Points on a hilly landscape, in no order, each with its height.
From any point a climber steps to the highest of the 3 points nearest to it. It stops when none of these is higher. Distance is the straight distance between rows; heights are no part of it.
<266> h=35.6: [ 39  -8 -37 -55  -6 -10  -9  23   1  19   6 -30  26 -30]
<589> h=74.4: [  1  -9  10  28  40  45  19   6  -2 -30  32   4  -3  42]
<339> h=85.9: [ 27  -2  -6 -24 -52 -24  19 -14  -8 -19 -20   7 -40 -11]
<503> h=63.3: [ -9 -13  55  28  10  40 -50 -28  16  15   1  12   4  52]
<231> h=44.1: [-25  13  -1  -1  -4 -28  -2   7  -2  15 -15  -5  -8 -21]
<488> h=86.6: [ 26  34   8  -1 -43 -10   1 -42   5 -24 -35  -7 -40  18]
<250> h=24.8: [ 50  23  -6  -7 -16   6  10  40   4  -7   7 -26   5 -13]
<157> h=78.8: [  7  39  13  -2 -17 -11   2  -5   0 -11 -21 -20 -17 -13]
<207> h=83.9: [-42 -59 -10 -10   2  22  26  -3  -4  16   4  19  21  -1]
<110> h=28.5: [-13  36  24   6  14 -15 -39 -18  10  17 -15  -2 -15   6]
<67> h=62.2: [-55 -28   0   7  24 -26 -26 -19  -2  25 -14  39   9   1]
<238> h=89.5: [-17 -38 -18   7   8  21  24  28  -1   4  10  10  28  23]
<33> h=80.2: [-42 -33  -3   6  14   3   2   2  -1  17  -9  14  15  20]
<171> h=24.4: [ 77  32 -20  -9  -8  13   4  41   7 -16  12 -26   6 -12]
<123> h=82.9: [-28  20   7  13  18 -11 -16  -4   2  21 -19   3   5  21]
<672> h=83.7: [  4  40  26  -1 -16 -15 -16 -34  12 -12 -25 -13 -31 -11]
<9> h=68.3: [-18 -14  45  16  16  21 -48 -29  17  23  -8  17  -2  45]
<70> h=84.8: [-24 -14  10  18  27  30   9  -5   3 -11  11  -4   6  48]
<607> h=86.3: [ 32  29   1  -7 -46  -2  14 -17  -1 -26 -29 -15 -31  16]
<197> h=57.8: [ 34 -22 -15 -41 -36 -26   4   6  -3   6  -1 -11  -6 -45]
<500> h=85.3: [  5  -7   4 -18 -34 -43   5 -29 -10 -18 -14  17 -43 -17]
<514> h=72.0: [-55 -54  20  -5  25  -2 -23 -47   5  15  -5  26   0  23]
<641> h=79.7: [ 28  56   8  12 -12   8   9  -7   5 -25 -17 -28 -15  -1]
<394> h=84.9: [-17 -23  14  11  28  39  30  -5  -1 -30  42 -13   4  23]
<511> h=43.0: [ 10  27  11  40  44  42 -14  -2   8 -20  11   7   2  55]
<601> h=83.0: [-11 -21  -9 -26 -27 -58  11 -21 -10  -9   5  33  -8 -65]
<262> h=85.0: [-22 -62 -13 -20   9  51  36   2  -6   4  38  -3  40 -19]
<583> h=12.4: [ 7 29 -5 32 16 12 13 38 -4 -4  7 -5 11 21]
<337> h=35.4: [  5  57  35  23   5   6 -52 -20  18  11 -16 -11  -3  13]
<501> h=34.4: [  8 -25 -23 -34 -23 -33  -7  15  -6  23 -10  -1  13 -62]
<288> h=38.9: [ -4 -29 -33 -16  -6 -12  -2  31  -3  38  -3  14  33 -31]
<655> h=20.4: [ 16   5 -17  -3   1  -6   1  48  -3  20   7  -5  26  -5]
<418> h=69.0: [-32 -27 -21 -10  -3 -35  -2   4  -7  30  -7  27   8 -47]
<152> h=62.0: [ 10 -41 -35  -9  16  16   5  38   2  16   8  10  45  15]
<280> h=52.3: [ -5  54  16  18  16  -6 -24  -4   7   6 -18 -10  -4  12]
<568> h=75.2: [-21  -4  -8 -13 -12 -45  -2   3  -5  16  -9  21  -3 -53]
<518> h=10.0: [ 25  45 -17  51  24  28   7  31  -2 -15   9   2   2  25]
<405> h=84.3: [  8 -24 -13 -31 -48 -56  16 -29  -8 -18   7  34 -25 -25]
<472> h=77.9: [ 15 -38 -19  12  24  39  27  34  -6  -9  32  11  19  22]
<668> h=3.9: [ -2  -1 -13 -13 -11 -21   0  29  -1  29  -7  -8  14 -29]
<372> h=86.8: [ -2 -52 -11   0  20  47  35   9  -8 -17  53  -7  23  -7]
<278> h=81.4: [ 12  51  20   4  -8  -8 -18 -20   9 -15 -20 -25 -17  -6]
<274> h=26.8: [ 29  19  -8 -13 -11  -9   6  31  -2   9   2 -24  12 -26]
<603> h=87.8: [-34 -30  14  -2  30  34  29 -10 -18 -11  47 -22   8   2]
<151> h=34.6: [-9 23 10 29 30 17 -3  9  5 -7  0  2  4 49]
<623> h=75.4: [-51 -33  21  -4  25  11 -19 -27  10   8  -2   9   3  32]
<115> h=71.1: [-41 -16  -6   4   5 -19   1   4  -4  26 -15  23  16   1]
<298> h=85.2: [ 42  14  -2 -20 -40  -1  22  12  -1 -13  -9 -22 -21  -9]
<598> h=77.7: [ 13 -18 -14 -29 -33 -36  11  -6  -4  -6 -10  12 -15 -51]
<428> h=24.3: [ 61  49  -9   6 -15  14  16  31   5 -22   4 -25   2  -9]
<29> h=50.0: [-21   0  -8  18  10   6   7  16  -4   3  -7   8  18  26]
<324> h=86.4: [ 28  42  24   5 -29   4 -23 -56  11 -25 -38 -16 -33  18]
<379> h=30.1: [ 39   7 -31 -23  -6  -8  -5  44   6  14   9 -17  27 -18]
<22> h=86.2: [ 21  19   1  -7 -41 -23   2 -43  -5 -24 -29  13 -44  11]
<273> h=68.2: [-48  -9  -6   6   6 -40 -11  -8 -12  19  -8  30   1 -33]
<342> h=22.9: [-35  12  14   8  10 -36 -39 -14   4  24 -15  13 -13  -7]
<575> h=58.3: [  8   5  30  30  51  56  -7 -25   1 -26  42 -11 -14  38]
<497> h=89.6: [ -2 -26  -2  17  37  42  35   9 -20 -19  65 -25  -3  -2]

For each start below, name the point where the climber stops.
<589> => <497>
<298> => <488>
<428> => <488>
<262> => <497>
<503> => <497>
<197> => <488>
<575> => <497>
<339> => <488>
<668> => <568>
